Points on a hilly landscape, in no order, each with its height.
A ball rolls from a point to the lowest of its 2 nearest points, and stops where none of them is lower. Distance is the straight distance between rows; heights are no part of it.
j_36: [127  78  79 110  88 124 110 112 102  86  82  99  85  97  96  76 107  98
 106 125  93  89 124  70  73 138 106 116 105  78  80 117 111  84 117 112
  96  84 110  85  77  75 131  97  82 107 106 111  93 111 107 144 100  77]  height 272
j_529: [ 95 108  81 113 115 105 100  99  97 117  99 107  87  91  94  89 119  96
  92 136  83  97 102 103 121 109 103 118 109  92 113  99 102  93 126 107
  91  86  83  71 112  82  97 115  80 127  86 113 122 128  97 123 104  88]  height 366
j_978: [141  99 104  76  96 126  87  83 117  78  90 104  93 127 111  97 101  69
 116  78  97 113 101  83  79  99 117 116 106 100  94 115  96  91  91  69
  89 103 100 119 121  80 117  92  88 103 102 106 120  90 128 108 114 110]  height 558
j_943: [101  94  77  92  72  98 123 127 124  86  90  92  96 100 110  78  90 102
  72  80 109 112  83  71  72  93 107  87  90 102  87  85 102 102  94 106
 110  96 103 103 106 106 113  97 129  86 121 110  90  93 104 107 105 115]  height 351
j_316: [ 86  88 102  80 119  82 112 136  97  87 102 121  94  95 108  86 101  97
  79  76  97 110  92 130 101  70  76  88  88 119 115  76  93 117  85 115
 121 116 106  99 119 147  74 109 125  95  97 113  77 104  93 102 106 117]  height 264
j_849: [114 108 106  93 135  97  99  96 132  96 110 119 118 109 112  92  98  81
  99  86  95 104  91 120 112  92  91 121 128  69 107 126  78  97 104  81
  96 123  71  96 111 107 108 114  95 122  87 115 105 110 103  96 112 104]  height 190
j_478: [121 109 100  76 120  92  91  80  95 130 112  90 110 110 114 107 106  99
 100 102  96  91 132 114 109  97  88 117 114 100  84 111  87  95  81  93
  84  94  91 111 124 113  94 125  80 103  97  83  99  86 104 110 107  88]  height 539
j_873: [ 76 106  98  97 112  71 124 114 112 109 117 109 119  99 102 100  42  97
  83  91 102 109  91 103 102  98 115  83  87  92  82 113  49 118  84  83
 111 115  83  89  95 120 102  96 157 102  78 107  96  84  95 101  96 134]  height 399
j_928: [ 79 121 106 123 114 108 111  89  87  76 108  82 103  89  67  99 104  94
 105 123  84  97  89 108 136  78  97  90  98 113  99  89  89  77  98 101
  85  80  92  66 103 100 132  90  98 105 119 105 107  89  81  96 111 102]  height 269
j_463: [135  85  83  70  81  91 111 117 107 118  95  95 109  89 115  93  98 109
  74  92  97 101 115  84  60  97  80  88  78 116  73  88 104 103  85 105
 122 117 128 110  96 118 124  99 107  71 107 101  81  88 106 122  94 110]  height 138
j_345: [ 96 108 113 115  83  85 103  92  86 118 116  80 107  60 106 124  83 123
  94 109  96 102  64 112  94 104  96  97  75  92  91  96  84 112  96 126
 113 107 122  89  49  99 110  98 114  92  87  76  91  97  78  91  65 109]  height 283
j_177: [ 81  87  97 124  96  99  93 119  79 114 103  91 120  70 126  86  91 104
  80  92  91 100 104  93 103  79 119  81  99 112  97  73  87 136  94 106
  95 105  99  84 116  92  87  95 106  91 123  94  92 100 105  88  77  97]  height 744
j_233: [ 67 100 103 101  91  84  92 104  85 101 104 105 113  77 102 125  86 105
 115  89 108  98  74 123  99  85 109  80  88 107 103  96  98 122  72 112
 100 110 101 103  68  93  87  94 113  82 110  73  85  96  90  49  93 108]  height 331
j_589: [ 82  83  96  97  91  86 117 119  92  97  85 103  90  95  97 102  81 100
 107  70 121 117 101 106  87  98 103  61  77 130  89  82  94 108  95  84
 122  99 126 117  97 105  91  76 123  75  88 103  96  98 119  84 100 110]  height 230
j_404: [ 76 129  95 125  80 105  96  84  74 103 132  87 107  91 101 122 114 102
 127 132 108  83 100  98 121 126 137 104  94  88 113 103 102  89 107  92
  82  81  99  85  80  80 102 109  95 104 107  89 121 123  87  50  91 107]  height 397
j_448: [112  93 102 100  78 123 113 101  91  90  95  88  85  89  88  92 135 110
  99 133  87  87 108  92  98  98  81 115 104  86  95 100 124  88 104 138
  95  74 108 100  82 113 133 104  78  91 120 100  82 110  82 128  96  83]  height 329
j_647: [ 97 108  94 122  86 105 100 102  95 110  93 102  83  78 102 100 100 113
 114 114  98  95  84  84  89 136 113  97  81  97  98  99  89 105 122 102
 101  99 118 100  77  83 114  86 112  96  97  94 101 105  97  89  85  93]  height 508
j_248: [110  70 101  87 123 119  78  89  92  82  95 121  93 132  99  84 144  69
 104  98 102 105 120 109  99 105  92 129 112  89 130  89 130  94 114 101
  95 102  75 108 134  97  75 129  63 128  96 119 136 133 115  99 123 103]  height 646
j_99: [ 93  92 101 108 109 102 103 116  92 112  95 105  97  84 112  76  71 113
  62  93  91 106  95  83 112  89 115  89  94 113  95  86  77 127 108  99
 100 113  96  79 134 107  93 100 117  95 113 113  96  93 108 117  88 110]  height 734
j_82: [109 106  87  85 100  84 102 109 109 125 109 103 109  86 135 106  69 101
  91  92 104  94 117  99  81 136 121  84  86  92  73 111  88 125  87  88
 106 125 103 116  92  92  95 113 138 101  92  95 102 102 111  77  91  98]  height 542
j_354: [ 80  87  71  94 118  72 110 135  91 108 110 113  96 103 123  85  61 100
  83  62 113 107 114 107  79 105 109  85  86 106  89  82  80 115  96  94
 124 118 117 117 119 124  62 107 147  99  95 109  98  89 119  76  92 118]  height 292
j_809: [126 112  98 100  91 114 102  82  92  84  87  98  78 111  79 110 106  96
 140 110 100 100 127  82  91 133 110 106 100 110  89 119 108  86  98  82
  75  82 112 117  87  77 120  73  87  96  91  98 104  72 115 120 112  82]  height 561
j_694: [ 85 121  97 122  82 113  90  89 119  96  86  98  87 108 108 102  96  97
  93 103 100 112  96  70 107 113 124  94  97  88 101  97  91  99 106 101
  74 112  83  93  98  87  87  77 114 102 110  96 120  90 116  87 103  92]  height 400
j_884: [146  78  91  83 107 126  87  93 107  86  96 121 101 129 112  85 125  57
 118  77 102 119 121  90  66 106 107 128 113  93  91 113 116  85 101  79
  96  93  95 114 134  75 107 116  65 119  97 112 121 115 125 107 116 111]  height 583
j_150: [101 116  83 117  83 119 100  91  83 102 116  92  98  83  89  98 121  99
 119 127 109  79 116  92 123 116 118 117 107  79 105 114 117  90 114  85
  78  76  98  91  77  79 119 104  86 108 105 102 104 124  88  82  93  90]  height 361
j_944: [111 108 107 105 111 107  69  79 107  92  96 100 106 127  86 102 110  77
  94 106  81 103 107  94 122  81 105 129 155  98 133 117 109  78 127  99
  80 103  73  92 133  89  65 110  56 124 104 105 135 120 117 136 111 104]  height 294
j_419: [ 89 144 117  96 114  82  94  74 100  91 133  68 106 104  82 131  89 114
 136 127  97  81 101  89 115 111 101 104  91 100  96 143  83  65 102  92
  64  75 101  96  76  96 104  97 110 109  84  73 103  58  70  84  85 101]  height 450
j_167: [ 81  76 123 129  80 112  85 109  89  90  91 113 106 105  97 101 122 102
 125  83 127  98  86 121 109  87  98  80  73 107 117  79 136 100 100 103
 107  97 102 116 101  91  89  75  92  87  99 100  99 109 111  65 108  85]  height 699
j_88: [121  99 117 102 131 113  94  79 108  79  85 115 111 114  82  97  91  66
  84  92  84 105  89 103 126  83 113 127 137  94 115 100  94  98 121  85
  89 114  74  86 134  89  77 110  73 119  99 124 131 117 122 125 106 107]  height 262
j_16: [103 101  98 112  77 121 105  76  95  87 106  56  84 103  74  95 133 115
 109 131  82  87 126  86 104 101  81 115 117  74 104 129 121  64 106 130
  71  56  96  94  78 113 123  90  63 101 116 103  83  96  85 140  93  78]  height 368
j_313: [117 113  87  92  93 120 107  89  99  92 111  95 102  93  88  91 115 107
 131 119 100  88 127  88  99 110  95 126 109  76  87 125 124  90  94  92
  90  71 113  96  68  95 138 104  76 102  99 110  80 101  74 101  98  81]  height 312
j_48: [ 85 124  99 110 118  92 110  91  96 101 111  91 109  88  86 110  94 100
 124 119  87 104  83 113 119  95  99  90  92 109  97  96  74  85  98  84
  97  80  97  82  90  93 129  96 117 108  91  87  97  90  83 101 106 103]  height 241
j_57: [ 84  97  85  87  77  64 121 124 101 112 127  95 115  85 123  97  48 123
  64  87 102 110  99  80  79 113 114  87  80  93  72 105  82 123  87 101
 119 120 104 116  67 120  90 115 146  75 109 102  90  83  96  85  79 124]  height 345
j_314: [ 85  81 106 117 118 114  80  90 101  83  87 110  92 120  95  83 124  83
 109  96 107  99  99 112 113 108  95 112 108  95 119  84 122  94 118  88
 107 108  82 104 129  93  91 113  78 118  95 120 126 123 115  85 120  90]  height 671
j_810: [119  91 103 111  75 125 117  92  95  93  86  92  77  97  88  93 100 112
 120 120 101  92 113  81  75 136 106 102  87  85  73 122 121  84 111 105
 108  81 130 107  50  86 147  87  96  94 107 104  93  95 103 123  93  82]  height 226
j_260: [109  95  81 107  89 111 101 112 127  93  82 110  83 117 113  85 103 103
  83  99 101 107  80  83  87 108 102  96  93  97 102  94  99 103 109 114
 105 112  98  97 106 105  95  92 112 102 107 106 104  97 115 103 109  91]  height 375
j_570: [ 84 109 107  83  92  80 119 105 104  95 103  80 118  86  91 118  70  94
 101  78  99 110  86  97  96  83 122  80  90 121  83  92  92 120  69 100
 107  97 102  99  69  94 124  83 120  76 114 107  75  87  93  86  94 130]  height 385
j_235: [ 73  96 125 116 134  88  80  93 106  75 104 105 106 107  82 106 102  89
 115  99 103  91  78 146 125  93  67  85 106 110 122  89  87  82 116  73
 124 119  90  98 102 114  98 111 110 121  76 110 118 114  88  85 105  97]  height 653
j_213: [ 85 119 121 103  90  97  89  65 112  93 116  77 106 121  81 126 106 110
 126 115 109  93 105 113 109 104  77 102 101 101  91 130  88  72  89  97
  71  84  86 116  76 110  91  88  94 107  86  78 102  71  88  83 100  85]  height 472
j_306: [ 73  98 114 133  97 109  85  95  79 100 103 111 103 103  77 104 124 107
 137 111 120  96  77 122 121 105  92  84  87 106 121  85 125  82 120  95
 105  92  99 103 100  91 101  90  89 107  87 101 118 127  96  73 105  80]  height 684
j_735: [ 67  80  90  99  85  89 107 126  77  94  99  90 101  85 115  98  88  96
 106  73 111 106 109 109  87  89 115  67  70 120  85  78 111 117  84 109
 107  90 114 112  90 104  95  83 122  77 131  96  93  97 107  71  92 103]  height 197
j_964: [119  91  77  98  96  92  90 133 105 100 105 126 100  85 125  89  93 116
  87  84 108  90  91  98  93  97  98 109 104  75 113  90 130 120  96 109
 114 117 109 100 100 103  77 118  98  94 114  99  82 112  88  89  95  85]  height 172
j_845: [ 84 118  95 113  97 114 100  83 117 105 107  89 103 115 101 101  97 105
  79 111  84 105 102  87 118  90 106  96 105  89  89 102  76  96  91 112
  81 103  66  91 112 100 103  91 115 105 114  99 108  81 112 103 107  87]  height 419
j_33: [ 82 122  95 120 131  77 115 119  98 106 105 114 100  88 115  98  70 112
 105 103 101 108  65 107  98 116 123  86  80  91 107  95  66 102 121  71
 112 109 113  74  95  88 113 106 130 124  66  92 105 105  84  91  71 126]  height 428
j_722: [125  96 120  99 143  97 113  91 117  94 100 127 101 119  94  98  82  80
  79  82  93 107  91 107 111  93 106 110 125  90 111 114  84 115 113  86
 103 126  82  90 138 115  98 117 102 128  85 129 108 111 119 136 111 114]  height 232
j_774: [ 86 137 103  99 103 100  96  78  97 115 134  86 113  95  96 123 101 103
 124 125  96  87 107  97 115 126 120 114  92  90  96 120  83  88 105  92
  67  79  87  94  84  85 107 107 111 118  86  75 109  94  85  68 102  98]  height 427
j_90: [118 125 105  89 111  92 108  91 136  87  94  99 110 117  97  92  95  93
 111  92  88 113 111  93  97  98  98 117 118  86  83 129  92  84  81  79
  89  87  86 109  92 103 128  93 101 105  97 116  89  82  96 105 124  98]  height 521
j_30: [ 98 109  92  93  76  92 132 106 114  87  98  75 100  89 101 101  76  99
  99  87  91 117 103  63  89  94 117  89  94 114  75  92  87 100  78 100
  97  86  97 106  78 101 137  88 117  81 124 103  78  87  99 108 101 110]  height 374
j_618: [108  91 106  93  72 106  77  76  95 113 110  84 103 122  95 115 132 113
 115 107 114  99 106 107  96  80  83 114 120 104 113 115 128  94  95  99
  96  91 105 122  98  97  82  81  70  93 101  79  89  91  88  93 108  88]  height 479
j_118: [ 80 110 105 103 118  88 109  93  93 106 113  91 119  91  91 130  82 106
 101 118  96 101  84 125 120  85  83  92  93 108  89 103  57  97  77 111
 102 101 103  83  89 120 111 103 115 102  89  81  82  94  83  94  90 113]  height 212
j_969: [143  97  76  90 104 104 114 109 116 110  84 105 102  96 104  73 105 111
  77 124  91 102 120  65  74 116 106 121 111  79  83 121 118  99 111 112
 102  97  98  99  93  77 134 111  80 110 104 123  85 119  93 146  98  80]  height 234
j_588: [ 80  65 110 121  93 109  94 127  97  90  77 105  93  99 105  86 121  99
  90  75 119 104  80 110 104  82  85  84  77 104 118  64 125 100  99 115
 105 105 106 100 120 111  84  82 100  89 110  94  91  97  96  79 103 100]  height 713
j_829: [104 116  92 102 118 117  87  97  96 108  93 107  93 104  75  76 121  80
 104 124  84  96 112  93 124  84 101 128 135  97 123 106 107  74 130 101
  83  76  74  85 122  87  92 110  59 123 101 119 113 121  97 127 112 103]  height 332
j_704: [ 82  71 101  75 124  81 104 139 100  68  89 127  81 103 112  69 104 107
  79  72  97 106  96 105  85  80  94  98  93 113 114  62 106 103 112 109
 113 110 116 108 135 130  68 108 127  98 104 120  88  92 100 101 113 117]  height 296
j_681: [ 91 109 114  84  78  84  90  91  89 105 112  86 113  81 110 125  85 113
 103 101 104 100 110 102  89 108 116  91  86 106  85  90  98 131  71 111
 112 118 105 127  54  94  88 102 114  82 115  84 100  94  94  53  84 107]  height 363
j_40: [ 78  82 108 116 106 100 112 129  97 102  79 107  84  84 102  87  92 107
  80  90 105 116  78  98 106  86  99  76  87 117 114  72 101 109 113 112
 110  97 115  78 111 108  90  88 117  88 100 102  84  95  90 113  94 111]  height 725
j_358: [138  77 111  87  76 118  80  97 111 111 102 101 107 115 126 114 124  98
  80  81 104  96  91 104  84  67  99 110 108  95 127  90 115 106  91 111
 107 125 103 112 119 110  81 109  83  87 127  84  94 104 111  91  97 111]  height 421
j_994: [ 63  76 122 111 120  87  82 114  86  80  93 121 107  95 115  90 103 100
  90  89 101  94  85 105 130  86 103  94  95  89 131  55 123 107 113 115
 105 119  90  78 126 112  51 112 110 110 107 112 115  99  92  67 103  95]  height 282
j_517: [ 95  94 106  95  87  94 105  87 102 120 101  88 100  95 104 106 116 110
  85 114 102  95  99 120 100  84  72  94 103 118  92  87  92 107  86 121
 103  97 108 106 105 121  95  92  99  86 110  82  87 101  97  99  97  96]  height 137
j_289: [107  90  90  65 101  89 124 120  98 104 109 113  99  96 107  92 117 105
  90  78  99 105 107 127  78  82  67  92  84 110  91  93 101 115  76 116
 127 110 103 111 105 146  97 109 113  81 105 106  84  96  97 109 101 107]  height 224
j_535: [105 124  91 108 128 104  82  85  98 122 100  93  86 105  75 108 100  95
 112 122 100  97 120  98 122 129 102 121 120 113 112 131 104  68 133  93
  81  72  91  86 106  67  97 103  69 136  68  90 129 105 103 134  90  87]  height 423
j_551: [108 100 101 100  93  93  97 100 102 114  94 102  87  91 118 103  85 107
  95  98 108 100  89 100  91 140 113  92  88 108  88 104  83 122 106  97
 113 126 118 114  81  89  89  86 118  94  87  91 104 104 107  87  91 101]  height 524
j_300: [121 102 100  92 107 110 104  94  96 111  85 114  79  97  92 119  91  93
 121 109 110  98 109  84  99 131 110  96 103 125  87 109  97  99 115  84
  94  99 117 101 105  65 106  86  91 110  77  96 113  96 118 124 103  88]  height 582
j_207: [ 88 100  95  81  84  75 123 126 105 102 111  97 132  95 105 110  51  99
  72  68 103 106  92  83  90  77 118  82  97 103  90  99  79 135  68 106
 117 114  90  98  81 124  88  99 129  83 112 100  77  84  96  90  95 135]  height 365
j_500: [128  94 109  91 107 120  83  79  84 119  82 106  88 109  94 102 100  81
 115 102 102 104 105  92 115 100 108 112 115 132  98 100 103  93 109  90
  90  96 108 114 136  69  85  91  69 111  89  96 118  89 126 135 115  90]  height 600
j_556: [ 93  85 107 126  55 130 114 110  91  85  95  95  88  82  99  90 141  94
  90 112  97  80 103  90  91  91 104  98  91  87  94  76 120 109  98 135
  88  78 106  80  83 111 121  97  93  81 128  99  90 116  89  96  95  85]  height 289
j_276: [ 87 112 103 119 113 111  97 100 105  79  80  97  87  96  76  83 113  91
 105 126  84 101  98 102 115  92  92  93 108 101 109 102 100  79 112  93
  93  80  94  79 105  88 127  83  90 103 103 111  95  99  84 127 109  88]  height 297
j_831: [100 124 107  95 114 103  91  80 116  92 102  93 112 121  93 104 109 101
 125  98  95 106 110 116 120 103  76 109 119  93 107 128  86  83  91  84
  84 101  89 109  94 105 113  97  88 111  90 105  97  84  97  89 120  91]  height 499
j_125: [ 80  99 100  99  88  73 115 110  67 116 120  80 107  66 100 124  61 115
 100 100  96 101  79 117  77 105 102  86  72 105  76  92 103 121  86 123
 126  96 123  92  43 106 116 106 119  76 109  85  78 105  81  69  68 120]  height 259
j_508: [ 89  91 115 102 138  89  98  93  98  98  95 112  93 108  90  94  89  96
 107  89 108 103  96 130 110  99  83  92  96 113 103  85  76  94 106  73
 120 115 101  99 115 110  96 110 118 110  76 110 115 106 110  86 113  97]  height 639
j_178: [133 112  81  83 120  99 110  97 119 132 107 103 107  92 106  91 104 104
  81 110  92  98 109  85 102 112  92 128 116  80  97 120 102 121 103 110
  99  98  85 100  94  89 117 109  90 116  97 102  84 116  94 125  98  85]  height 188
j_877: [109  96  93 112  87 119  95  84 105  96  86  86  73 125  72  92 136 102
 120 127  92  96 131  94  89 106  76 112 120  91 110 121 121  73 111 124
  74  76  98  95  94 101 106  76  58 105  97  97  94 100 100 148 108  82]  height 370
j_56: [115  97 103  70  74  94  83  85  92 112 112  85 119 102 121 127  98 115
  85 100 104  90 120  98  77  87  96  99  87 104  91  94 109 129  65 106
 120 124 103 124  81 100  92 121  98  76 126  88  81  88 103  77  99 100]  height 395
j_784: [ 90 106  87 108 117  85 105 129  90 115 112 119  83  77 116  99  71 108
 123  90 115 102  81 100  88 146 129  94  86  97 109 100  90 106 125  69
 105 106 117  94  96  69  95 111 131 116  76  93 117 109  92  90  91 105]  height 447
j_703: [ 91  79  76  79  92  86 121 153 105  83 102 109  95 106 118  65  99  98
  66  64 111 107 100  92  77  86  92  78  75 111  92  68 112 100  99 112
 119  99 111 109 124 132  82  97 130  85 115 112  91  83  97 103 103 115]  height 326
j_953: [ 71  93  92 113  73  92 118 131  81  90 112  90 101  66 112 101  84 109
  94  80 104 102  83  99  79  98 119  87  77 103  82  83 119 116  88 119
 109  92 123  97  66 105 101  95 124  73 131  90  81 102  77  68  77 108]  height 229
j_653: [133  87  85  74  98 100  92 124 113 113  96 120 100  95 120  91 117 115
  69 101  99  96 102 102  80  92  82 109 102  87 124 100 115 127  99 124
 126 122 107 105 104 109  89 119  89  87 105 103  81 110  90 117  95  94]  height 120
j_926: [ 84 131  82 129 136 106  91  76 102  97 112  94  91 101  72  97 109 102
 106 137  79 104 101 100 124 117 101 108 109  96 109 108 103  56 140  94
  84  74  92  72 111  71 111  99  83 131  82 106 131 111  89 123 101 102]  height 398
j_414: [121 104 106  82  93 101  83  72 101 108 116  71 115 131 108 113 132 105
 105 101  94 100 119 113 116  80  77 121 124 106 105 118 104  71  87  93
  87  85  89 118 125 116  81 116  72  91 100  95  94  88  91 111 111  89]  height 510
j_165: [ 72  98  80  97 111  70 119 117 102 107 107 103  92  93 110 101  63 106
 110  80 121 107  93 121  92 108  94  80  84 106  94  89  79 109  93  81
 124 106 119 109  98 116  93 103 137  93  80  99 100  93 107  80  99 105]  height 260
j_690: [116 115  97  83 119  91 107 102 122 115 111 113 110 107 105 101 100 107
  84 104  90  97 103 108 117  91  85 115 120  75 111 128  82 114 101 102
  98 108  74  95  99 125 110 111  99 114  85 104  89 114  93 117 106  90]  height 144
j_360: [ 79  79 132 130 110 111  68  94  98  74  94 111 105 126  72  96 121  98
 127  96 108 101  82 134 124  95  85  89 105 105 125  91 113  85 120  81
 115 108  91 122 112 102  85  94  80 117  80 117 129 112 101  82 116  86]  height 669
j_844: [ 99 121 100 111 129  82 123 108 116 114 105 119 103  95 103  99  60 108
  83 103  96 113  81 100 106 111 110  88  97  89  96 115  67 109 105  81
 113 112  95  77 108 103 116 108 140 117  72 105  92  99  95 111  99 117]  height 413
j_807: [ 85 102 119 115 132 106  94  76 108  88  78 106  83 112  73 109  82  89
  93  86  87 105  85 110 113  98  94  90 102 121 111  88  78  96 107  79
 111 122  94  83 121  97  94  96 105 110  77 118 120  95 119 115 113 102]  height 627
j_445: [110  99 115  94 137 111  86  75 100  96  80 106  84 126  74 108  91  87
  99  92  88 106 111  96 111 101  96 101 113 124  98  90  91  95 103  82
  90 104  99  96 141  82  97  90  85 119  89 112 123  80 126 139 125  84]  height 614
j_226: [105 115  91 111 118 117  88  98 122  88  87  91  91 113  72  92 115 104
 106 122  77 106 113  97 115  84  81 106 128  97 121 126 106  82 108 106
  69  78  85  93 105  99 108  77  65 110  98 106  90  90 107 151 112  89]  height 330
j_437: [124  90  98  79  78 106 116 102 106 101  82  96  90  96 102  95  97 111
  98 105 101  99 117  83  77 120  94  94  96 105  65 102 110  96  96  89
 116 104 128 116  71  95 133 106 112  79 107 101  89  94 106 114  94  93]  height 183
j_199: [ 80 115 101 116 122 100  88 106 103 103  96 120  93  91 103 105  88  95
 123  98 116  99  87 102 106 142 130 100  88  99 113 106  92 109 121  76
  97 108  98 108 100  68  85 105 107 117  80 105 130 118 101  71  95  99]  height 468
j_650: [121  80 118 103  60 123  76  88 102 112  88  97 100 113 100 111 151 101
  93 106 111  95  94  93  82  75  80  99  95 105 118  94 129 100  84 113
  97 108 103 111 103  98  92  76  77  81 116  77  88  98 103 103 100 100]  height 451
j_204: [ 92 110 105 129  96 109  95  94 101 103  94 102  86  95  95 111 103 107
 131 119 110  99  69  94 105 134 109 101  93  92 125 112 101  96 124  94
  94 107 107  90  76  74  94  81 101 116  76  91 120 112  96  83  94  93]  height 490
j_465: [115 102  99  86  89  91  97 101 106 117 109  99 106  98 125  96 129 114
  75 123  81  93  99 103  97  86  79 108 106  94 110 103 106 119  86 136
 103 111  94 104  98 123  89 117  96  86 113  93  84 115  92 107 102  94]  height 82
j_519: [ 93  97 111 125  60 122  95 105 101  86  69  95  98  93  91  99 120  90
 101 102 106  90  93  77  94  78 112  91  91  98 106  82 123  95 103 115
  83  81 101  96  85  84 110  75  83  80 119  89  89 103  97  89  90  91]  height 257
j_220: [101 107  97  98  95  83 125 120 116 109 118 120 125 118 103 101  48 101
  61  76 114 104  92  93 101  79 105  89  93  92  98 114  67 133  79 107
 119 128  80  89 104 152  86 100 144  83  92 116  83  80 102 105 101 137]  height 382
j_110: [101 108 109  88  95  89 115  77  81 129 115  79 119  82  90 130  90 117
  87 118 100  90 107 116 102  83  79 103 102 115  80 100  80 113  70 121
 105  96 108  95  90 117 107 101  97  89 104  77  78  81  92 114  89 104]  height 177
j_806: [108  82  94  79  74  99 124 133  95 104  84  96  91  83 113  86 116 111
  76  90  96 100 106 107  64  86  67  89  69 114  82  77 124 105  84 132
 122 103 126 108  93 121 106  88 114  67 115  98  85 100  94 111  87 105]  height 179
j_778: [108  98 115 100  66 121 108  98  97  77  79  92  97  92  76 100 109  93
 128  99 105  96 102  89 102  89 100  92  95 107  90  95 118  93  81  94
  90  75 115 101  70  91 136  74  88  75 110 100  79  94  95  97 105  90]  height 222
j_399: [124  78 116  87  84 116  78  66 104 101 103  94 122 124 120 122 124  83
  91  84 102  96  93 102 102  69 107 119 127  98 131  90 103  92 107 102
  94 124  95 117 135  92  72 105  74  95 121  73 119 104 115  93  87 114]  height 392
j_569: [128  90  93  75 131 118  90  92  97 109  93 119  97 120 105  84 136  69
  95  98 102 102 129 107  94 115  95 128 121  99 103 122 117  99 107  99
  85  96  82 104 131  83  99 131  58 122  87 114 118 125 119 126 111  91]  height 613
j_353: [133 115  95  78  85 110  97  87 126  88  82  97  89 118  90 100 104  91
 117  97  98 105 115  76  85 111 109 104 107 101  87 118 109  90  87  82
  86  90 102 120 102  88 131  94  94  95 100 106  91  81 121 112 116  96]  height 540
j_467: [ 66 108 118 126  97  81 101 100  72 112 116  89 107  67 100 132  91 115
 114 106 103 107  64 120 104  97 111  85  67 106 103  87  82 108  97 116
 105  98 117  91  68  93  97  85 121  95  91  68 102 108  82  65  74 114]  height 303
j_403: [ 70  73 115 109 110  88  79  88  81  94  98 106 114 111 117  97 118  95
  93  97  95  84  88 108 130  86 106 105 114  94 120  66 109 103 114 103
 107 123  70 105 146 112  56 123  86 113 119 105 126 110 116  73 108 105]  height 322
j_781: [134 108 101  90  67 118 115  89 100  70  90  87  93 101  84  88 110 103
 120 114 100  93 125  73  80  98  97 110 108  88  79 116 126  90  80  91
  95  72 118 100  67 103 151  97  73  85 106 108  62  83  78 111 103  91]  height 266
j_867: [105 116  90  82 115  84 108  91  97 133 117 102 112  93 114 113  84 102
  99 102  98  89 115 111 106 108 100 101  99  94  69 109  73 117  87  88
 100 106  93  98  97 105 106 115 119 107  85  83  94  97 100  95 104  93]  height 563
j_194: [107 117 115  93 119  97  81  65  92 105  93  88  94 124  76 101  91  82
 116 102 111 105 118  96 127 118 101 130 131 116 104 127 105  68 130  85
  83  81  85 111 133  78  73 115  56 123  79  95 141 103 114 123 106  89]  height 446
j_379: [ 78  89  90  98 104  98  88 124  88  89 100 129 101  90 124  89 112 105
 106  89 107  97  93 116 103  96  92  97  98  81 121  81 122 109  97 109
 105 109  95  93 113 105  68 121 101 102 115 106 101 115  98  62 105  84]  height 231
j_772: [101  75 117 105  88 109  77  75  86  92 103 105 116 118 112 110 119  86
  97  94 105  93  91  99 129  84 112 112 139  96 123  87 114  89 119  99
  92 112  85 110 145 102  53 119  73 107 112  92 137 125 120  81 105 111]  height 357
j_363: [ 96  85  67  86  87  62 110 145  90 113 118  93 109  94 120  94  57 113
  72  66 108 105 124  96  57 106 106  67  82 112  73  99  93 114  82 101
 132 118 133 122  87 122  74 103 142  79 107 109  94  84 111 101  84 123]  height 321

Where does a ball stop that starts at each point below?
j_681 => j_735
j_867 => j_465
j_276 => j_465
j_772 => j_465
j_535 => j_690
j_213 => j_778

Call two points neighbours if one is among the 2 nearest of the other. Go from one point of each pair to the other, from neighbour to neighbour, staying as low as possible. Name the highest point that can't be avoided.
j_463 and j_735 => j_570
j_778 and j_465 => j_877
j_463 and j_690 => j_36
